Points on a hilly landscape, in no order, each with its height.
From any point a ball rolls to the lowest of the 2 points nearest to it. It stops when none of these is lower. Distance is the straight distance between rows; heights are no part of it.
J_599 h=5.73: 8,-18,-12,-34,-38,7,-16,-33,-29,42,-5,-35,-23,28,-35,4,4,-23,13,49,1,2,-17,-15
J_741 h=2.84: 5,-3,3,-2,0,10,4,9,8,1,-12,7,8,0,-1,-5,4,4,6,7,-16,-14,7,0
J_159 h=3.86: 4,13,8,-8,-11,23,16,27,17,-17,-10,6,16,6,-5,-22,27,15,-8,18,-4,11,-2,-15
J_294 h=1.50: -55,-25,-25,-1,4,-13,-6,20,-29,11,-2,-3,-12,-27,19,24,7,35,-9,-26,3,-3,-23,-4
J_154 h=2.24: -53,-38,-39,-13,-2,-36,-10,6,-32,17,1,-7,-15,-46,26,32,2,45,-18,-23,6,3,-17,5
J_840 h=2.21: 0,17,7,17,14,-1,-10,14,8,-34,-16,23,22,-2,16,3,2,10,-7,-26,-2,9,5,7
J_842 h=3.47: -42,-20,-12,-9,-2,-3,-4,11,-33,8,-1,-10,-14,-9,5,18,9,6,1,18,-8,-17,-8,-13
J_951 h=4.19: -10,12,13,8,-1,13,3,30,6,-30,-25,17,22,-2,13,-3,23,21,-18,1,-9,10,0,-13
J_897 h=5.49: 28,-8,17,-13,-30,16,11,-24,-10,34,20,-28,-9,45,-37,-12,3,-29,21,42,-8,6,3,-13
J_952 h=2.11: -20,-3,-20,-28,-20,29,14,6,0,-1,0,-19,-8,20,-25,-11,45,-11,3,45,-17,13,-12,-23
J_751 h=4.16: 10,13,11,-12,-18,29,21,27,20,-11,12,-4,11,18,-17,-30,25,7,0,28,-3,15,-2,-15
J_903 h=4.75: 30,14,14,29,32,-40,-14,-52,16,11,24,22,-2,-17,18,10,-48,-29,2,-37,28,-7,28,43
J_705 h=0.84: 19,23,12,8,3,8,-2,18,26,-37,-17,7,23,-4,-3,-21,3,10,-10,-12,5,10,7,5
J_420 h=2.66: -5,25,-2,27,27,-19,-5,0,6,-35,0,35,8,-6,33,16,-4,1,-13,-57,21,19,4,17
J_692 h=5.03: 1,-20,-2,-20,-23,2,3,-16,-14,31,-10,-19,-19,14,-19,2,5,-18,7,36,-7,-10,-2,-11
J_915 h=2.28: 35,1,12,-5,-3,11,11,3,20,8,3,-6,5,6,-19,-21,-12,-7,8,4,-13,-4,13,-1
J_492 h=6.40: 41,22,10,13,18,-19,-10,-24,35,-15,9,1,14,-11,-15,-27,-30,-27,7,-30,9,-7,22,17
J_212 h=3.55: 32,11,11,-5,-2,17,11,14,24,-8,5,-4,12,5,-16,-27,-4,0,4,4,-8,2,8,-2
J_808 h=5.54: -3,-20,-13,-32,-33,4,-13,-25,-28,33,-9,-33,-25,19,-27,4,7,-22,3,49,-5,1,-12,-16
J_950 h=3.11: -34,-23,-6,-1,1,-5,-6,11,-26,12,-2,-3,-10,-10,11,17,1,7,4,8,-8,-19,-8,-7
J_484 h=5.72: 28,-8,14,-15,-35,17,1,-35,-18,38,22,-32,-6,55,-43,-11,5,-33,27,49,-6,7,-3,-12
J_635 h=5.33: -6,-18,-10,-27,-26,5,-3,-18,-22,28,-11,-26,-23,14,-22,3,11,-20,4,45,-9,-4,-7,-15
J_817 h=4.14: -10,4,3,7,4,11,1,19,0,-12,-18,15,17,-2,13,1,13,15,-3,-2,-12,-6,-1,-6
J_34 h=4.23: 25,25,8,30,36,-40,-2,-39,13,-5,32,34,-6,-22,29,12,-35,-18,-3,-51,37,-11,26,39
J_644 h=5.90: 25,27,5,15,17,-12,-11,-6,29,-34,-5,11,22,-8,-2,-18,-13,-8,0,-29,11,-1,18,19
J_398 h=4.99: 31,-10,16,-10,-20,8,15,-17,-1,36,6,-20,-9,29,-28,-13,-10,-21,15,24,-8,-3,7,-8
J_274 h=4.27: 31,19,17,1,-5,19,8,20,27,-24,4,-4,16,3,-14,-34,2,7,-2,3,2,10,3,-1
J_796 h=3.88: 17,28,2,29,38,-36,-1,-28,11,-13,28,37,-5,-19,32,14,-26,-10,-5,-58,39,-6,21,36
J_194 h=3.39: -59,-25,-28,-23,-5,-10,-8,14,-49,8,4,-21,-21,-20,1,27,1,19,-6,12,-3,-2,-11,-16
J_206 h=4.39: -26,8,11,8,0,15,7,33,-5,-27,-25,16,19,-3,19,1,31,23,-22,4,-11,8,-5,-23
J_472 h=2.54: 1,2,-9,23,33,-19,-10,-21,8,2,14,27,-14,-18,30,32,-30,1,0,-49,16,6,-2,31
J_125 h=1.65: -27,-2,-18,-20,-11,21,13,9,-7,-2,-11,-8,-3,7,-7,-5,40,1,-5,39,-16,-3,-8,-20
J_191 h=5.86: 14,-16,-12,-34,-42,14,-20,-36,-30,42,3,-39,-20,36,-41,0,5,-28,20,51,0,11,-20,-17
J_199 h=4.68: 33,27,24,8,-6,25,5,26,30,-31,15,-11,15,9,-17,-44,1,2,-3,9,10,15,-1,0
J_340 h=5.08: 36,35,23,16,7,12,-3,13,38,-43,4,-12,17,-1,-17,-43,-7,-4,-7,-11,22,11,0,3
J_255 h=5.59: 33,29,11,10,13,-4,-6,1,34,-36,-3,1,22,-8,-10,-29,-11,-5,-1,-23,13,2,12,10
J_519 h=5.32: 34,36,18,17,12,-1,-5,4,39,-46,-1,-6,21,-5,-13,-36,-8,-6,-6,-22,23,6,6,8
J_375 h=1.89: -52,-31,-32,-3,3,-24,-9,13,-27,15,-1,-5,-14,-36,25,26,3,40,-14,-28,5,0,-23,4
J_299 h=5.95: -9,-31,5,-1,-12,-20,-12,-11,-21,30,-6,-11,-10,-1,7,19,-22,-5,11,20,-2,-20,-4,1
J_756 h=2.18: 33,9,19,-6,-15,21,19,10,20,0,26,-12,4,21,-24,-31,2,-8,9,26,-13,6,9,-8
J_495 h=3.08: -26,-11,-8,-7,-3,8,3,11,-18,6,-11,-2,-5,-4,3,8,17,3,2,22,-14,-20,-2,-11
J_476 h=2.22: -9,18,0,25,23,-10,-8,10,3,-33,-7,31,12,-3,29,17,-2,6,-10,-48,8,19,-2,12
J_101 h=3.87: -1,9,7,2,0,14,4,22,8,-18,-20,12,20,-1,7,-8,17,16,-8,3,-11,-1,2,-7
J_871 h=4.50: -2,-21,3,-11,-14,-2,2,-8,-10,27,-13,-12,-13,5,-9,4,-3,-12,8,27,-9,-19,4,-6
J_446 h=6.01: 21,-14,-3,-26,-41,19,-14,-38,-30,42,14,-38,-15,48,-45,-4,7,-32,29,52,-1,11,-16,-15
J_369 h=2.32: 8,20,11,12,7,4,-6,18,18,-40,-22,15,25,-3,9,-9,5,11,-12,-17,0,11,8,3
J_217 h=3.99: -6,-17,1,-6,-7,1,2,0,-7,19,-12,-4,-8,1,-2,5,0,-5,8,20,-14,-20,5,-4
J_366 h=2.35: -14,-4,-12,-21,-12,20,17,8,-1,4,-7,-8,-5,10,-12,-9,34,-2,0,35,-16,-3,-5,-17
J_794 h=3.35: -7,-12,-4,-13,-9,10,10,3,-3,12,-11,-4,-7,3,-7,-3,16,-3,3,26,-16,-16,3,-10
J_211 h=5.27: 31,-8,18,-11,-25,12,15,-21,-6,36,15,-26,-8,38,-32,-13,-4,-24,18,32,-8,1,5,-11
J_290 h=1.59: 2,-5,-23,19,33,-29,-6,-32,13,9,7,23,-28,-31,38,46,-33,15,-16,-53,24,2,-13,33
J_685 h=2.02: -1,3,-19,20,35,-25,-5,-26,12,3,11,28,-22,-25,36,39,-29,9,-11,-57,26,5,-8,31
J_560 h=6.16: 33,25,6,13,19,-16,-11,-15,32,-24,3,7,19,-9,-8,-21,-22,-17,6,-30,10,-5,21,20
J_133 h=2.53: -51,-38,-36,-18,-6,-34,-9,5,-35,20,6,-13,-18,-41,18,32,-6,37,-11,-15,5,4,-14,-3
J_591 h=4.20: 23,3,10,25,28,-31,-18,-45,13,15,17,18,-3,-13,17,20,-49,-24,7,-29,18,-1,20,40
J_629 h=3.07: 2,27,-7,27,33,-25,0,-9,6,-25,8,38,-1,-11,38,21,-11,0,-14,-64,32,15,4,25
J_999 h=3.13: -59,-32,-35,-35,-8,-22,-10,9,-52,12,6,-25,-22,-27,1,35,-7,25,-9,7,0,10,-9,-15
J_312 h=3.67: 14,0,3,26,31,-24,-17,-35,10,8,16,21,-6,-15,20,25,-42,-16,6,-35,16,1,13,37
J_372 h=4.49: -24,1,2,16,13,4,-5,23,-8,-15,-13,21,13,-3,23,15,9,18,-6,-26,-9,2,-9,-4
J_940 h=3.14: 34,19,20,-1,-12,25,12,20,25,-14,26,-11,11,16,-21,-38,2,-2,5,21,-5,10,5,-4
J_432 h=6.58: 45,29,15,16,20,-26,-8,-27,41,-24,14,-1,15,-11,-15,-34,-28,-31,8,-33,20,-9,18,15
J_857 h=4.43: 21,-15,11,-11,-16,2,10,-12,0,34,-7,-13,-10,17,-19,-6,-10,-15,10,22,-8,-11,7,-4
J_170 h=2.81: -53,-37,-32,-23,-7,-31,-8,4,-43,19,9,-18,-20,-34,12,33,-10,29,-7,-4,3,5,-14,-9
J_529 h=4.53: 19,-13,8,-2,-6,2,5,-3,8,22,-9,-3,-2,5,-10,-6,-14,-10,10,10,-14,-14,12,3
J_32 h=0.27: 35,3,16,-7,-10,16,18,5,17,9,14,-10,2,14,-23,-24,-7,-9,9,14,-14,1,11,-6
J_60 h=5.91: 28,-11,6,-21,-40,17,-8,-41,-26,46,19,-35,-11,53,-44,-6,2,-31,32,49,2,5,-9,-10
J_234 h=3.64: 23,19,19,-6,-17,28,16,26,24,-16,24,-7,11,20,-21,-37,14,2,3,26,-2,15,1,-8
J_26 h=2.89: -8,-6,-11,-26,-20,26,17,2,4,4,7,-16,-9,22,-26,-13,37,-13,7,43,-16,10,-8,-22
J_612 h=3.57: -53,-22,-22,-17,-3,-5,-8,12,-45,6,2,-19,-18,-13,2,23,6,11,-3,17,-4,-10,-10,-14
J_270 h=5.16: 11,-23,9,3,-6,-8,-5,-10,0,29,-13,-3,-3,3,-2,5,-22,-11,11,10,-9,-18,8,7
J_47 h=3.68: 9,-5,3,-9,-8,12,14,7,8,11,-8,-2,0,4,-10,-10,9,-2,5,16,-16,-12,6,-6
J_879 h=1.81: -9,-9,1,4,5,4,-3,11,-3,3,-10,10,5,-3,10,7,1,5,5,1,-16,-17,2,1
J_993 h=1.96: -51,-16,-16,5,8,-2,-2,23,-27,4,-7,3,-5,-17,20,19,13,27,-8,-22,-1,-4,-20,-10
J_613 h=2.12: 5,-15,-23,15,30,-38,-5,-41,9,13,5,13,-29,-38,39,51,-40,18,-17,-48,20,1,-16,32
J_478 h=3.48: 11,31,-2,30,35,-31,-1,-19,9,-24,20,38,1,-13,35,13,-16,-6,-7,-59,38,5,15,30
J_972 h=2.33: -48,-7,-7,7,8,7,1,29,-26,-6,-13,7,6,-7,20,15,21,24,-11,-14,-7,-3,-16,-17
J_12 h=4.52: -39,4,4,11,5,11,5,33,-16,-22,-21,14,15,-4,22,9,28,23,-20,-10,-11,9,-10,-23
J_820 h=4.62: -27,3,-1,20,16,-1,-6,22,-5,-19,-13,25,11,-6,27,18,8,19,-11,-42,-4,13,-13,-1
J_3 h=4.54: 24,18,9,28,35,-38,-9,-43,15,0,29,30,-5,-18,23,15,-40,-22,1,-43,30,-8,26,41
J_134 h=2.48: -21,-15,-2,2,2,3,-2,11,-13,7,-8,5,-1,-5,10,10,5,6,5,7,-15,-19,-2,-4
J_417 h=4.31: 3,12,5,-14,-16,26,22,24,18,-10,-1,0,10,13,-13,-24,31,9,-3,27,-4,13,-4,-16
J_632 h=5.63: 4,-26,7,-1,-12,-16,-8,-13,-13,34,-12,-11,-8,4,1,12,-22,-9,12,20,-4,-20,2,3
J_801 h=3.15: 7,1,0,23,31,-18,-16,-20,9,0,12,25,-3,-12,22,23,-33,-9,5,-37,8,1,9,32
J_583 h=2.98: -7,-6,-8,-22,-17,22,18,4,2,10,0,-13,-9,15,-20,-10,30,-9,4,36,-15,0,-5,-18
J_271 h=4.34: -12,6,6,12,10,7,-4,20,-2,-18,-16,21,18,-2,18,7,8,14,-4,-16,-11,-1,-2,-3
J_835 h=2.60: 15,18,11,1,-4,16,7,24,22,-25,-16,6,20,-2,-2,-22,11,14,-8,0,-3,9,4,-2
J_55 h=2.90: -35,-8,-9,-3,1,9,3,20,-23,-2,-11,1,2,-3,10,9,22,12,-4,14,-13,-15,-9,-14
J_531 h=0.50: -33,-3,-26,-27,-15,25,10,7,-10,-4,-10,-17,-6,10,-14,-7,47,-3,-7,45,-20,7,-13,-21
J_167 h=4.90: 37,31,22,13,0,19,1,18,33,-37,12,-12,17,2,-18,-45,-6,-2,-4,-2,15,12,1,3
J_249 h=2.62: -41,-3,-6,2,4,12,5,25,-23,-9,-15,5,9,-2,15,9,28,18,-10,5,-11,-7,-11,-21
J_256 h=3.42: 4,12,9,-3,-7,19,10,26,16,-19,-18,8,19,2,1,-16,21,16,-10,11,-6,7,0,-9
J_837 h=3.82: 27,-10,12,-6,-11,6,13,-6,8,27,-3,-10,-6,14,-20,-12,-11,-12,10,13,-13,-9,12,-4
J_273 h=1.63: -4,16,4,21,20,-6,-12,10,7,-32,-10,25,19,-3,22,10,-2,6,-5,-36,2,10,5,11

Where does a ball stop that starts at each point below?
J_478 -> J_273
J_842 -> J_879
J_591 -> J_290
J_249 -> J_294
J_583 -> J_531
J_446 -> J_794
J_492 -> J_32
J_274 -> J_32
J_432 -> J_32
J_372 -> J_256
J_299 -> J_837

Call two points neighbours if one is among the 2 nearest of the other. Go from one point of each pair to the other, from neighbour to neighbour, staying as low as possible. Name the highest point that can't be avoided.
J_794, J_837 -> J_446
J_32, J_256 -> J_417
J_879, J_294 -> J_495
J_705, J_290 -> J_903
J_705, J_273 -> J_369
J_294, J_794 -> J_47
